Points, in no order, along strands that fork and pass close to each other.
Two points are linked if the straight distance between their rows is under 41.8. Some points are linked to none.
(775): [ -6   6   5  -5  -4  -7 -13 -17 -18   5 -10  -4 -11 -14 -13  -5   8 -15
  21   6 -22 -13  -6  16  -9]
(442): [  1  17  21   7 -23   7 -16   0  -8   5   0  -4  -3 -12 -15 -23  13 -14
  26  -7  -2 -16   0   5  -2]
(163): [  5 -29 -15 -12  -3   9  13 -23   2  -1  -7  10  -4   7  -2   8   7 -10
   5   5  -3   3  -2  -3 -17]
(1609): [ 13  -7  -4   6  -6  -1  10  -3  12  -9  11   0  11   4  11  -3  -5 -16
  17   2  -8   0   8  -4   2]
(1055): [-24   0   3  -9   9 -10   0  -1  10   0   3   6   0   6   3  -5  -2 -12
  23   7  -7  17  14  22  -3]
(1962): [  4   6  -4   9  10 -26  -6  -6 -13 -13  -9   2  -7  12 -24 -15  17   3
  -7  19 -13  -3  -5  16  -3]
(960): [ -9   8  -5   6 -21  -4  -7 -11   2  10 -11   9 -14   4  -7   6   9 -13
   7 -14  -4 -15 -13 -14 -11]
(1771): [ -2  17  23   7  -8   7  -6  -1 -15   8 -17  -4  -2  -8  -4  16  10   5
 -17  16  -1 -12  -4 -19   4]
(376): [-15   5  -8 -12  10  10  -4   3   0  10 -10   4 -16  -9  -5  -4 -15  -6
  -6   3  -6   0  -9  14  -3]
(1737): [ -1   9  12  -9   5  21   4 -10 -10  -3 -12   3   0 -12   6   2   2  -5
  22  -6  -6   7  -2   9 -17]
(1274): [  0  14  14   1  11   5  10   8  -7   3 -12 -19   2 -11   7  11 -11   8
  -3  17 -11  15   6  10   5]
(705): [ -2  -3  -3  -9 -14   5  22   4   1  11 -15  -2  -7   0   5  16 -20  -7
  -4  13  -6   2  -6  -3  -1]
(353): [  0   8   5 -12   0   9   8 -17  -6   4 -11  -4   8 -15  13   4 -10 -16
  34  -4  -8  -4   5   2  -9]
(1545): [-19   8   0   1   4 -16 -11  26   1   7   8 -17  -1 -14   9   9 -20   8
 -11  -6 -10  -5  -3 -11  15]
(1712): [  7   3   1   0  12  21   2   6   2  -4   7  11   7   2   6 -17  -9  -9
  14  -5   9  12   1  20 -11]
(785): [  3  16   4   3   5  15 -23   2 -19   0 -13  13 -11  -3 -21 -18  10  10
 -20   0  13 -22 -24   0   4]
(24): [-10  -2  -4 -11  16  -5  -3  -5  -5  -3 -10  12 -14   6 -18  -7  10  -8
   2  17 -11   3  -5  33  -9]
(637): [ 20 -19   1  -1  11   3   5 -20 -13 -10  -4  -7  -1  -1  -5   5  18  29
 -10  -6  -8  10   2  -3  -5]
(1393): [ 10  10  -3   0 -10   1   7  -9  -9  19 -24  -3  -5 -11  -6  13 -11   3
   2 -13   9 -27  -4  -9  10]
(976): [  2  13   8  13 -10  15 -11  -2  -1   2  11  10   2   3   4 -19   8 -14
  18 -26  15  -3   0  -5 -18]
(998): [ -2  10  15  12 -20   6   0  -5   4 -12  -1   6  -1  11   0  -2  24 -16
  13  -3  -7   1  -1 -16 -19]
(1353): [-14   5  -7  -1  20 -24 -14  10  -3  -5  -1  -5  -5   3 -10  -4  -7  18
 -18  -2  -5  -1  -8   5  11]
(1600): [-16   1  -3   3  -2  -7  12   5  23   0  11   6   6   3  13  -2  -2  -5
  -2   0  16  11   8   4  10]
(1572): [ -2   6   2  10   0   1 -21  10  -6 -14  12   7   4   8 -10   5  30   4
 -18  -7  16  -8  -8 -27  -3]
(116): [  4   4  19   0   0  26  10   1   1  -8 -18   9  -2   9  -4   6  17  -3
 -12  15  -1  15  -3  -2 -14]
(1861): [-13  22  13   6 -11  19 -20  10  -1  20  -9  -4  -2 -12  -5   4  11  -4
  -1 -14  16 -22  -4 -17   4]
(23): [ 22   1  -1  -4  13  10  -6 -11  -6   0   6  -1  12 -15  10   2 -16  -2
  26 -23   0 -13   6  18   7]
(561): [  3   5  -6   3  11  -1 -13  -3  -9 -10 -18  13 -10   8 -14  -9  10  11
 -25   6  10 -16 -26 -10   3]
(386): [ -7 -14 -12 -11 -20 -17  16   5  -6  11   4  -7   4  14   0  16 -14   9
  -1  15 -15   2   4  -2  12]
(1361): [ 20   6  -7   6  13  -7   1  -4 -12   0   3  -6   2 -11   0  -5 -15  -1
   0   9 -11  -8   2  21  10]
(145): [ -7 -22   4 -13 -14  -9  10  -8 -13   2  -3 -12  -2   4   5  17   3  19
   9   9 -25  16   9 -13 -10]
(2008): [ 16   5  -1   1   5  14 -13  -7 -15   3   0  16  -6 -10 -14 -16   2   0
  10 -22  10 -16 -11  20 -10]
(1408): [  5 -26 -13  -4   0  -9  -7 -19  -1  -4   8   2  -3   2  -3   5   9  12
   6 -16 -13  -1   2  -7  -3]
(439): [-20   1 -10  -7   6  -3   1  12   9  15  -3   3  -7  -3   8   3 -28  -5
  -4  -3  -3  -2  -3   5   6]
(383): [  0   3  10   8 -17 -13  24   3   9  -4  -8  -7   0   4   2   3   3 -18
   9  27 -13   5   8  -2   5]
(34): [ -1   6  -4  -8  16  -1  11   8   0   3 -11   0  -3  -3  -1   6 -14  13
 -26   9   7   3  -6   7  13]
(612): [ -9   0  -8   0 -18  15  10  -4   2  20 -10   3  -5  -2  14  13 -25  -7
  -2  -6   4  -4 -11 -17  -8]
(544): [ 10   0  -4  12 -13  -1  19   1  17  -8  -1  11  -1  15  -4  -7  13 -20
  -5  19   9  -1   0   4  -1]
(384): [  9   5   4   1 -10 -13   1 -14 -21  11 -20 -14   3  -4  -4  24  -5  29
  -6   0  -3   0   1 -19   1]
(1739): [  2   2  10  -1  11   9  -9   8  -8 -11   8   7   1   2  -5 -14   3  -1
  15  -8  -3   9  -1  16 -18]
(229): [-14 -19  -2  -6 -26   5   6  -5   4   8  -4   3 -11  15   5  13  10   9
  -3  -2  -7   8  -3 -28 -16]
(545): [ -7   2   4  -5 -11  -4  -7 -19  -9   4 -14   8 -15  -2 -12   1  19 -15
  19  -5 -14 -12 -13   4 -17]
(862): [  7   1  10  14 -12  14  -4   0   6 -13  16  -3  13   1  12   1  25   5
   6 -22  14   3   6 -27  -7]
(615): [-20  10   0   3  -9   1   4   4  11   7   0  -1   0  -5  17  -6 -19 -23
  17  -1 -13  -1   5 -15  -3]
(1280): [ -3   1  15   4   3  -8   2   5   3  -6  10 -23  15 -12  16  11  -8  14
   7  -9 -15  15  13 -10   5]
(875): [ 11  -3  -2   6   5 -31  10  -4   3  -9  13  -9  10   5  -5  -2   5  15
 -13  15   5  10  11   9  21]
(324): [ -1 -17 -18   3 -18   0   4 -11   8   7  -3   7 -12  17  -1   1  10   7
 -20  -7   6  -1 -11 -26  -9]
(322): [ 15  14   8  15  -9   8 -11   9  -5   1   9   1   8  -8  -5 -13   9  -6
  16 -26  24 -20   4  -2  -3]
(1352): [ -5  -6  -6  -3   7   8  -5  -1   9  -9  -1   9  -7  11 -10  -3  14  16
 -21 -12   3   6  -7   1 -10]
(747): [ 15   8   8   7   3   5 -23  15 -22  -8   2  10  -9  -5 -23 -26  10   4
 -12   4  11 -17 -14   6  -2]
(1455): [-11  10  -4  14 -19  -2  -4   3  10   9  -1   2 -11  -1   1  -3   1 -19
  -4  -4  -1 -16 -10 -17  -4]
(749): [  5  -7  12  -2 -14  -5   8 -17 -14   3 -11 -15  -2  -1   0  23  10  25
   3   1 -13  13   6 -19  -6]
(1885): [ -6   7   3  -1  -1   7  15   8   9   7  -4  -8   2 -12  16  -3 -24 -17
  17  13 -10   3   7   2   7]
(640): [ 10 -25 -15 -13  12   2  -9 -18   8  -7  12   5   8   2  15   1  -9  -8
  20  -9  -5   5  11   1  -5]
(575): [ 17 -27  -2  -9  14  -5  10 -14   9  -9  14  -9   9   4  13  -3   4   9
  15   7  -7  18  22  14   7]
(882): [  8   4   2  18  -6 -12   1  17  10 -13  21  -7  11   0   6  -8   3 -16
   9   4  -5  -8   9   0  11]
(663): [ -4 -10 -16  -9  21   9   4  -5  12   1   4  14   1   5   0  -2  -7   5
  -6  -6  11  13  -1  25   0]
(1412): [  5  -4  -5 -14   7   4  20  -4  -9   4 -22   0  -8  -4  -3   8 -14  -8
  -6  25  -6   4  -4  15  -2]
(708): [ 22   2   3   2  12   2   5 -13 -14 -10 -12  -2   1   2  -8   4   5  19
 -21   5   1   1  -7   0   2]
(880): [ 12 -24 -16 -14   4 -20  -2 -14  -7   2  -1  -4   1   7  -2  10 -21  -6
   8  17 -15  -5   9  14   0]
(232): [ -4   3  -3   8   8  11   1   5   7   0  15  15   1  14   7 -29  -6 -16
  13  -3  23  10   9  23 -11]
(1776): [  9 -14 -19  -2   0 -13  17  -7  15   5   3  14   2   8  -3   0 -14  -8
  -4  12   9  -4   3  17  19]
(306): [ 11   5  22   2  19   8  -7  21 -13 -16   6  -3  10   2  -7   1  16  18
 -17   7  18  16   5   5  -1]
(938): [-20   5  11   6  -2  -6  -9  12  12 -11  11  -5   4   5   6  -3  12  -1
   8 -10 -16  12   5  -9  -7]
(524): [  6   0 -11  12  -3 -14 -10  -3   7  -3  15   3   2  -4   0  -2  -2  -8
   3 -19  -5 -20  -3  -8   9]
(1743): [-11  -4   2  -1 -10   1   8  16  17   3  11 -13   7   1  18  12  -1   6
 -11  -6   9  12   3 -28   3]
(991): [ -7  -2  -8 -14  22  -2  11  -3   1   1 -12  11  -6   1  -8   3  -9  12
 -17   8  11   9  -6  27  11]
(1228): [ -9 -14  -9  -4  10  -7  -9  -7   3 -13   3  10 -10  15 -16   0  20   6
  -5  -5 -12  10  -2   8 -13]
(1005): [ 12   0   3   1  10   4  -5  -7  -6 -11 -12   3   2   7  -8   4  14  22
 -28   0  10  -4 -17 -19   3]
(473): [ 28   8  -3   7  11  -3  -1 -16 -16   3   0 -14   8 -21   6   7 -20   7
   9  -8  -2 -11   6  14  11]
(66): [ -8   2   1  -3 -27 -11   7   0 -17  14  -8 -11  -2  -3   2  26 -16   6
  13  -3 -17  -9   0 -13   2]
(1285): [ -3   7   6  -8 -12  -2   5  -9 -20  17 -20 -14  -5 -17   1  19 -15  -1
  20   2 -10 -10   1  -1  -4]
(1128): [  2 -28  -2  -3   3 -23   8  -4   5   0  11  -9  -4   7   5  -4  23  30
  -4   2 -10  13  15  -4   8]
(1350): [-19  17   5   2 -19   7  -1  -8   6  14  -8  -4  -4  -8  12   2  -6 -16
  25 -12  -9  -2   0 -19  -9]
(1026): [  3   0   7  -4   2  23  20   0  12  -7   4  -7  17  -3  24  -1  -3   4
   6  -4   1  23  12 -17  -1]
(450): [  5 -22 -13 -18  15   0   6 -13  20  -4  12   5  11   5  17  -2 -11  -5
  18   0   5  17  21  13   9]
(1585): [  5   5   9   1  -6  -1   2  -9  -4  11 -17 -13   5  -3  -6  22   8  23
  -7 -19  10 -11   5 -23   5]
(674): [-13  17  15   4  -1  19  -1  26   7   5   0  -2   3  -5  10   1   7 -11
  -9  18  18   7   2  -8   4]
(936): [ -7  -2   5   3  -3  13  -3   3  13  -3  13  -7  10  -2  19   8  10  12
  -9 -23  13  12   2 -28  -5]
(256): [  6   1 -14   2   2   0 -11 -13   5  10   3   6  -1  -6   0   1 -11  -6
  11 -29   3 -21  -8   3   1]
(1644): [-18 -12   5  -8 -22  -7   9  -1   0   2 -10  -1  -8  14   0  15   7  -1
   8   8 -20  10   0 -16 -17]
(487): [  5  -3  -6  -6   1   5  18 -11  -5  -1 -24  11 -14   5 -13   2   6  -7
 -12  21  -4   0 -10  10  -9]
(720): [-12   9   0  -1   0 -12   1   9   2   4 -21  12 -13   9 -15  -3   6   2
 -27  27  11  -9 -13  -6  13]
(1186): [ 15   2  -5  10  -8  12  21  -2  15  -5   7   5  10   7  11 -14   0 -23
   8  12   7   5   5   1  -4]
(807): [  4   1 -18   4  -8  -2   4  -6   1   7  -8  13 -16  -1 -13 -17  -8 -23
  -4  16  -6 -22 -15   7   5]
(1217): [ -5  19  22   8 -11  16 -15   7  -3   2  -5   2   4  -5  -2   7  21   0
   2 -15  11  -9   1 -18  -5]
(1497): [-20  14  23   7   2   3 -20  26   1 -10  11  -3   3   4   1  -6  19  -2
   4  -1  -4  10   5  -7 -12]
(1970): [  3  -5  11   5 -11   7  14  -8   9 -16  -1   2   3  12   4  -3  27  -6
   9   9 -10  18   9 -13 -13]
(431): [ 12  12   4   7  10  -5  11  10  -6 -11  -2   6   2  -2  -7 -11   3   2
 -12  21  15  -3   3  25  16]
(1078): [-19 -15 -14 -14  -3  -5   3   5  11  11   4   1  -1   6   9   9 -20   5
   2  -7  -6  10   0  -5  -1]
(1424): [ 22   5 -10   5  -3  -6  12 -15 -18   8 -20  -6   1 -11  -2  11 -21  14
  -7   0   8 -24  -9 -11  15]
(427): [ 17  -3   3   7  -2 -10   7  -8  -9   6   8 -23  12 -13  12  18 -17  20
   5  -2 -13   8  10  -7   6]
(1046): [ 23  -2 -11   2   8 -10   6  -5 -13  -3  -2 -12   9  -9   6   6 -21  22
 -20  -3   7 -10  -6 -11  18]
(2019): [  2   6  -3   3  20  -4 -12  11 -10  -8   4  -5   3  -6  -4  -3  -1  21
 -20 -12   5  -5  -9   0   9]
(1699): [ -8  12  17   1  18  -6  -9  27  -5  -9  10   2   6  -5  -8  -5  10  16
 -15   4  21  12   7  18  11]
(1825): [  8   4  11  -1  -2  12  10 -10  -7  -8 -11   0  -4  -3   0  12   7   0
   3   4  -8   5  -3  -1 -11]
(902): [  1  11  19   8  -6  11  -2  -2  -4 -11   6   6   9   5   4 -11  16  -9
  24 -17   1   8   8 -10 -22]
(1085): [-15 -16  -6 -16 -12   0   8 -15   1   2 -12   5  -4   8   4   8   1 -19
  15  10 -13   8  -2  -7 -27]
(149): [  1  -8   3  -4  -9   5   5  -7   3   9  -4  -7   5  -9   8  18  -1  25
  -1 -33   8  -3   3 -21   3]
(692): [ 10  -3 -26  13  -9  -6   3  -7  11   7   0  14 -13  13  -5 -12  -7 -24
 -11   1   4 -18 -16   0  -1]
(1053): [ -3 -19 -14   8   0  -5   4 -17  24   1  23  13  -2  23  11 -14  10  -3
  -3  -7  21  10  14   9   4]
(1489): [ 14  -8 -11   6  10 -27   2 -13  -7 -10   4  -4   0   9 -15  -4   7   2
   2  15 -16   2   5  14   0]
(173): [  4   8   1   1 -17   5   7  -4  -7   8 -15   1 -17  -9 -10  -5  -2 -20
   0  22 -14 -17 -13   1   3]
(1953): [-26  12   4  -3   2   2 -28   5  -2   6   4   1 -13 -10  -7 -12  -1  -4
   9 -13 -21  -6  -8   8  -9]
(441): [-10   9  -6   3  -1  10 -20  12  -2   5   6  13 -14  -1 -17 -28   4 -12
  -8   2   2  -9 -14  16  -5]
(259): [-15 -18 -11 -18  -6   7  21  -4  11  11  -4   1   5   9  13   9 -18  -3
  11   4  -2  18   8  -8  -8]
(1642): [ -6  15  -2  10 -11  10  -7   8   4   8  -9   7 -11   0  -3   0   7 -12
 -24   7  12 -15 -17 -19  -1]
(722): [ 13  -2  -9  14 -10 -15  12   5   6  -9  -3   4  -3  13  -8  -6  11 -10
 -17  16   5 -14  -7 -11   7]
(1733): [-22   0  -9  -1 -15  -7   1  10  14  14  -4   3 -10  17  -3   7  -4  -2
 -19   5   6   4  -8 -15  -2]
(1570): [-30  19  16   0  -2  25  -5  15   9  10  -9   5  -5   5   6 -10   2 -14
  -4  13  11  16   2   2  -8]
(1648): [ -9   9  -8  11  -2   4  -6   8  11   3  11  11  -9  10  -3 -23   2 -21
  -3  -2  17  -1  -3  19  -5]
(695): [ -4  10   5   1   3   1 -20  -4  -5   4  12   2   3 -13   5  -9  -4  -9
  33 -29 -10 -12   3   9  -3]
(54): [-13  17  23   9  -5   4 -25  26  -6  -5  10 -10  -2  -6 -15 -16  14  -8
   0  14  -8  -1   2   3  -1]
(932): [ 13 -11  -4   4 -14 -12  15  -3   1  -8  -4  -3   1   8  -5   6   8   9
 -15   8  -3  -4  -4 -21   8]
(472): [-10  13  23  -1  10   7   2  11   3  -3 -10   2   0   7  -8   5  17   6
 -15  17   1  17   2   6  -1]
(1444): [ -8   1   1 -12  18  -7 -17 -12 -18  -3  -6  -1  -7  -4 -12  -2   6  -7
  10   4 -21  -2  -4  27 -16]
(1650): [ 15  16   4   5 -10   9   7  -2  -1  16 -23 -17   2  -8 -10   2   7  -7
  14 -15   5 -29   5  -7   5]
(1087): [ -3  -3 -11  -4 -11 -18  -4  -9 -16   2 -18   8 -13  12 -12   6  -7  21
 -14   3  -5 -14 -21 -21   2]
(19): [-11  -3  -9   7  -8   5  -5   3  10   5  -4   5  -9  15  -1   5  12   0
 -32  -4  17  -1 -13 -24  -7]
(139): [-20  14   4   3  -5   5 -22   4   4   4  13  -2   0 -12   6 -17  -7 -16
  29 -14 -18  -1   1   1  -2]
(1152): [-10  14   7  11   3 -11 -20  18  -5  -6  15 -17   1 -17   4  -4  -6   1
  -1  -4  -9  -7   4  -1  12]
(1427): [  8   5  13   1   9  12  15   6   3 -10  -2  20   2   0  -5  -6   2   5
  -7  13  24  15   5  32   3]
(529): [  0  -1  -5  -7   2 -18  13  12  12   3  10  -7  10  -3   5   8 -12  18
 -22   2  23   5   2  -6  28]
(236): [-26 -17  -7 -18   6 -23  -9  -7  16   4   9   6  -1  12   4   5 -10  -3
  20   1 -10  18  12  13   0]
(990): [-11   8  -4  -1   0   4   4  -1   8   4 -18  19 -15  14 -16  -1  14  -5
 -24  17   5   3 -12   5  -8]
(1663): [  1 -20 -15  -9   9  15  -3 -13   7   0   3   8  -8   3   3   4   7  23
 -16 -24   3   8  -7  -9  -7]
(871): [  0  11   2  -5  13   8   6  19   1   0  -6  -4   5  -6   2  10  -2   7
 -31  13  25  -1  -8  -9  20]
(222): [ 10   8   9   0  16  10  10  21   2 -10   7 -12  17  -9   9   8  -5  11
 -19   4  24  10   5   3  15]
(1878): [ 14 -13 -17  -6   1 -14  -5 -12  -1   1   0   8  -5   0  -1  -2 -12 -25
  16  11 -12 -17  -3  13   2]
(1307): [  0 -13  -6 -16  -6   5   7 -19  -5   7  -9   2   6 -10  12  14 -18 -12
  22  -6  -5  -5  -1  -6 -12]
(283): [-11  14  25   7  -6  30 -20  14  -3   3   2   5   2   2   3  -4  15  -4
  -2 -10  15   5  -2 -17 -20]
(1702): [  1 -32 -15 -28  13  -4   1  -7   2   8   1  -3   6  -1  13  17 -31   8
   8   1  -3   9  11  10   2]
(1305): [ 17   6   7  17 -12   4  -5  -1   0 -11  10   0  12  -1  -2  -1  24   0
   9 -23  17 -16   4 -13  -3]
(1182): [ 24   5   3  16  13 -10  -4  17 -14 -14  12   0   5  -1 -17 -23   2   1
  -6  13  12  -7   5  22   8]
(1819): [  4 -16 -16 -11 -14 -17  14  -1  -9   9   0  -1   0   8   4  16 -24 -11
  11  19 -16  -8   4   5   3]
(812): [-23  -9 -14   1 -27  -7  15   3  16  16   2   1  -6  24  11   3  -7  -8
  -1   7   4   9   2 -13  -3]
(1950): [ 17  -8 -11   1  24  -7  -9   4  -1 -13  16  -3  13  -2  -2  -7  -3  24
 -21 -18   9  -1  -1   3  13]
(1390): [-27  12   2   3  10   9 -28  18   2   0   9   5  -8  -1  -6 -14   3   3
  -2 -17  -6   6  -6  13 -10]
(667): [ 19  -8   4  -1   8 -13  25  -8   5  -6   2  -8  12  -2   1   5   0  20
 -13  17  11  17  12  16  21]
(1223): [  3 -20 -15 -13  11   3   4  -2   6   4   4  -3   0  -3   5   8 -15  26
 -20 -18   3   4  -6  -7   8]
(217): [  7  16  12   2   7  10 -16  -2 -17   4  -9   2  -5 -11 -15  -6  10  10
   2 -20   5 -14  -6  11  -3]
(5): [ -5  19  13   8   1   3 -25  12 -11   0   7  -6   0 -19  -4  -5   3   9
   2 -20   2 -18  -1   1   5]
(1577): [ -3  -4 -14 -12  -2   9  -2 -20   0  22 -10   6  -1  -8   7  10 -16 -14
  20 -24  10 -15  -4   3 -10]
(1372): [ 11 -14 -14   5  12   0  -8   8  10 -13  26  -2  11   0   4  -6   9  16
 -18 -24  13  -1   3 -11   7]
(265): [  5   5  -7  18  -1 -14 -16  15   7  -6  23   3   4  -6  -1 -19  -1 -18
   4  -4  -4 -25   1   5  12]
(597): [-10  10 -15   0   3  17 -16   6   2  10  -4   6 -16 -10 -13 -20 -11  -7
 -18  -2   4 -15 -17  12   4]
(884): [  9  -4  -4   3   8   1  -1  20   9 -16  24  -4  12   3   1   1  21   7
 -16  -3  28   8   4  -9   8]
(1387): [ 17 -20  -1  -4   9   0  11 -16  -5  -9   0 -11   5  -1   5   9   3  10
   6   5 -15  14  11   6  -4]
(2003): [ 15  12  12  12 -16   2  15  -2  -7  -2 -13  -8  -6  -5  -1   2   4 -17
   2  27 -16  -9  -1  -1   3]
(1941): [ -8  13  15   6  -4  16  -7  16  -3   7  -7   2   0  -4   0  11  11  -8
 -22  18  10  -8  -8 -25   2]
(261): [ 15  -7  -5  -3   7   4 -15 -14  -8  -3  10  17   3   3  -4 -10   5  -8
  24 -24   1  -8  -6  17 -15]
(1331): [  4  21  12   6  16   4 -19   6 -21   2 -13 -13  -5 -14 -12 -10  -5  18
 -17  20  -7   7  -3  13   6]
(137): [ 10   2   2   7   9 -21   2  12   2 -19  16 -12  13   6  -5  -4  22  14
 -18  10  14   6   8  -1  18]
(1567): [-18  15  15   1   8 -15  -4  13   4  -4   2   5  -2  -2  -6   2  11   9
 -17  12  12   9   2  11  13]
(180): [  7 -30 -23 -13  -8  -9  -5 -12  16   4  13   4   3  12  13   1 -15 -16
  18  -1  -6   0  14  -4   0]
(956): [  2 -27 -22 -21  23  -6  -2  -7   3   6   4   1   1   0   3   9 -22  20
  -7  -8  -1   7   2  11  12]
(1516): [  1  11  22   9 -18   9 -21  11 -12  -5   8   0  -7  -6 -21 -25  13 -13
  10  10  -8  -6  -2   9  -5]
(364): [-11 -27  -8 -21   6 -25  -6 -11   0  -1   0  -3   0  10  -1   8  -5  -5
  13  14 -15  10  15  15  -5]
(1093): [  7   6   6  10   7  -7 -21  30 -13 -14  15   4  -2  -3 -21 -24  10  -1
  -9   5  19 -11  -2   6   5]
(221): [  6  -2   5  -4   3  11  11 -16  -2   5  -8 -12  10 -13  12  19  -8  14
  17 -27   6   0   9  -8   3]
(1386): [ 11  -4   8  -2   1   2  25  -9   7 -11  -2  13   5   3  -3   3  14  13
 -15  16  18  19   4  20  11]
(143): [  4  -3   8   6 -18  -9   5   4   5  -3   5 -12   6  -3   7  13   4   3
  -5  -2  -3  -3   1 -28   6]
(1865): [ -8   6  -9   0  11 -15  -3  29  11   1  16 -13   6 -12  11   8 -11   5
 -18  -3  15  -6  -3  -9  24]
(285): [-12  -2  -7  -9  28 -11 -16   0  -9  -3  -2  -2  -7  -3 -11   1  -7  16
  -6 -11 -15   3  -4  18   1]
(1433): [-13  -8 -12  -9  17 -20 -23  -7  -4  -8   5   8  -9   4 -16  -1   5   0
   3  -9 -23  -3  -8  17 -12]
(114): [ 18   1   1  12   5  10  -5  10   5 -15  28  -1  20  -5  12 -10  -6  -2
  13 -23  12   0   6  -1   0]
(387): [  6 -35 -18 -21  -8   5  14  -6   0  10   0   0   6   4  19  12 -18   4
   9   6  -2   7   7  -7   1]
(421): [  6 -19 -11  -2  12  10   6 -11  16  -7  13  15   6  17   0 -12   8   3
   0  -6  14  18  10  20  -3]
(1708): [  9  16  10   5 -12   4  -2  -5  -7  10  -8 -10   2 -12  -5  -7   4 -11
  27 -13  -3 -21   5   6   6]
(723): [-14   7  14  -3  11  -9   6   5   1   0  -2 -11   2  -3   4   4  -4   1
  11  14 -12  16  13  19   6]
(1668): [ -3 -12   6  -1 -10 -14  22  -1  11  -3   4 -10   5  11   7   6   6  -1
  11  16 -14  17  16  -7   6]
(533): [  4  -3 -11   9 -22  12  20  -4  14   7  -1   0   0   9  17   6 -11 -11
 -11   0  14  -1  -5 -22  -5]
(1818): [ 12 -29 -21 -14  -1  -1  20 -14   9   3  -5  10  -5  12  -1   5  -2  -4
  -2  14   2   2   3   7   2]
(975): [ -9   0  -7  11 -22   4  14  -3  17   4   3  -3  -6  22  13  -1   5 -21
  -8   4   7   6   1 -23 -11]
(1553): [-12 -11   2  -5  -8  -6  17  -8  13  -7   3  -1   4  15   8  -5   9 -14
  22  12 -17  22  16 -13 -10]
(1411): [-19  21  19   3 -12  31 -18  10  -1  12  -6   2  -7  -5   2 -10   6 -13
   0   4   1   1  -8 -11 -11]
(280): [ 23  -2   1   6  16   7  -5   0  -1 -10  19  -2  16 -12  10   0 -13  10
   7 -25   3  -6   1   9   6]
(1721): [ 15  -1 -15   1   7 -10   9   2   5   4   1   2   1  -5  -3  -4 -23 -10
  -4  12  -1 -13   1  18  18]
(1034): [ -9  10   8   2   5 -10  -5   4  -3  -9  -6  13 -12  14 -24 -11  25   1
  -7  16  -9   3  -4  22  -7]
(460): [ 4  1  0  5 -4 20 19  3 17 -7  7  0 14  9 16 -9  2 -9  0  0 16 18  8 -8
 -8]
(162): [  6  -5  -3  -5   6  -9 -19 -19  -6  -5  10   5   3  -3  -2  -3   5 -16
  30 -13 -15 -11   1  14  -8]
(714): [  7   4  -2   3 -10   0  -1 -11   3  -1  10   7   7  -1  12 -12  -1 -35
  32  -1 -12  -6   6  -4  -7]
(725): [ 3  4 12 -3  8 13 24 11 12 -8  3 -9 17 -6 18  8 -6 10 -5  5 11 20 10  1
 10]
(174): [ 16 -19 -26  -3  -9  -3   5 -17   5   6   1  13  -6   8   1   3 -14 -25
   6   1   0 -17  -7  -2  -3]
(1135): [-17   8  14   0  10   7 -16  20   0  -4   6  12  -9   4 -13 -21   8   1
   8  -3   1  13   3  21 -15]
(1028): [ -9   8   0  -3  -2  -9  -5  -2 -19   7 -23   3 -17   4 -15   7  -3   9
 -16  12 -12  -7 -17 -12  -1]
(129): [ -9  13  11   0  -3  -3  -7   6  -9   8 -11  -6  -8 -11  -4   9  -6   5
 -13   2 -12  -8  -7 -10   5]
(1287): [ -3  15  13  -3   4  10  -4  -6 -17  10 -14 -16  -7 -24   4  12 -13   6
  10   5 -15   6   1   9  -2]
(1400): [ -9  15  23   8   0  -4  -7   6  -2 -10   5 -15  11  -8  11   6   6   5
  17 -10 -19  13  11  -9  -4]
(666): [  7  -6  -9  -5  10 -20  12   6  -5   5   4 -17  12   1   5   8 -22  32
 -21   6   7   4  -1  -5  22]
(1062): [ 13   7  17   6  13  18  -1  14 -13 -13   4   0   6  -4  -2  -3   3  11
  -1  -1   3   9   2  11  -8]
(1220): [  7  -4   1  -2   1  -4  14  -2  -3   7   1 -14   9  -8  17  14 -26  -2
  14   6 -15   6   8   0   6]

A fork is a point with three links, a tip a point with one. Leave the first point through the second and follow the links. Name the first fork or tip that comes.
(1825) / (1737) | (1609)
(1353) / (2019) | (180)
(1386) / (667) | (1433)
(902) / (998) | (880)
(2003) / (383) | (1186)
(163) / (1818) | (114)

Follow the links from the first point to the second, and from the first to the third. Name the last point that the two ways share.
(283) / (1721) / (720) | (19)
(280) / (1570) / (1950) | (1642)
(19) / (597) / (1372) | (1433)
(149) / (1182) / (1411) | (1642)
(162) / (259) / (1699) | (1739)
(1386) / (1721) / (749) | (1644)
(775) / (612) / (1361) | (19)
(1516) / (376) / (116) | (1739)
(137) / (221) / (1648) | (1433)

A fork is a point with three links. Follow the links from the first point to the second and name the forks in between, in order.
(1028) / (1093) | (1941) > (1642) > (1444) > (1433)
(5) / (259) | (1739)
(1878) / (1026) | (1186)
(524) / (322) | (1609) > (1186)
(775) / (1217) | (1642) > (1941)
(902) / (236) | (880)
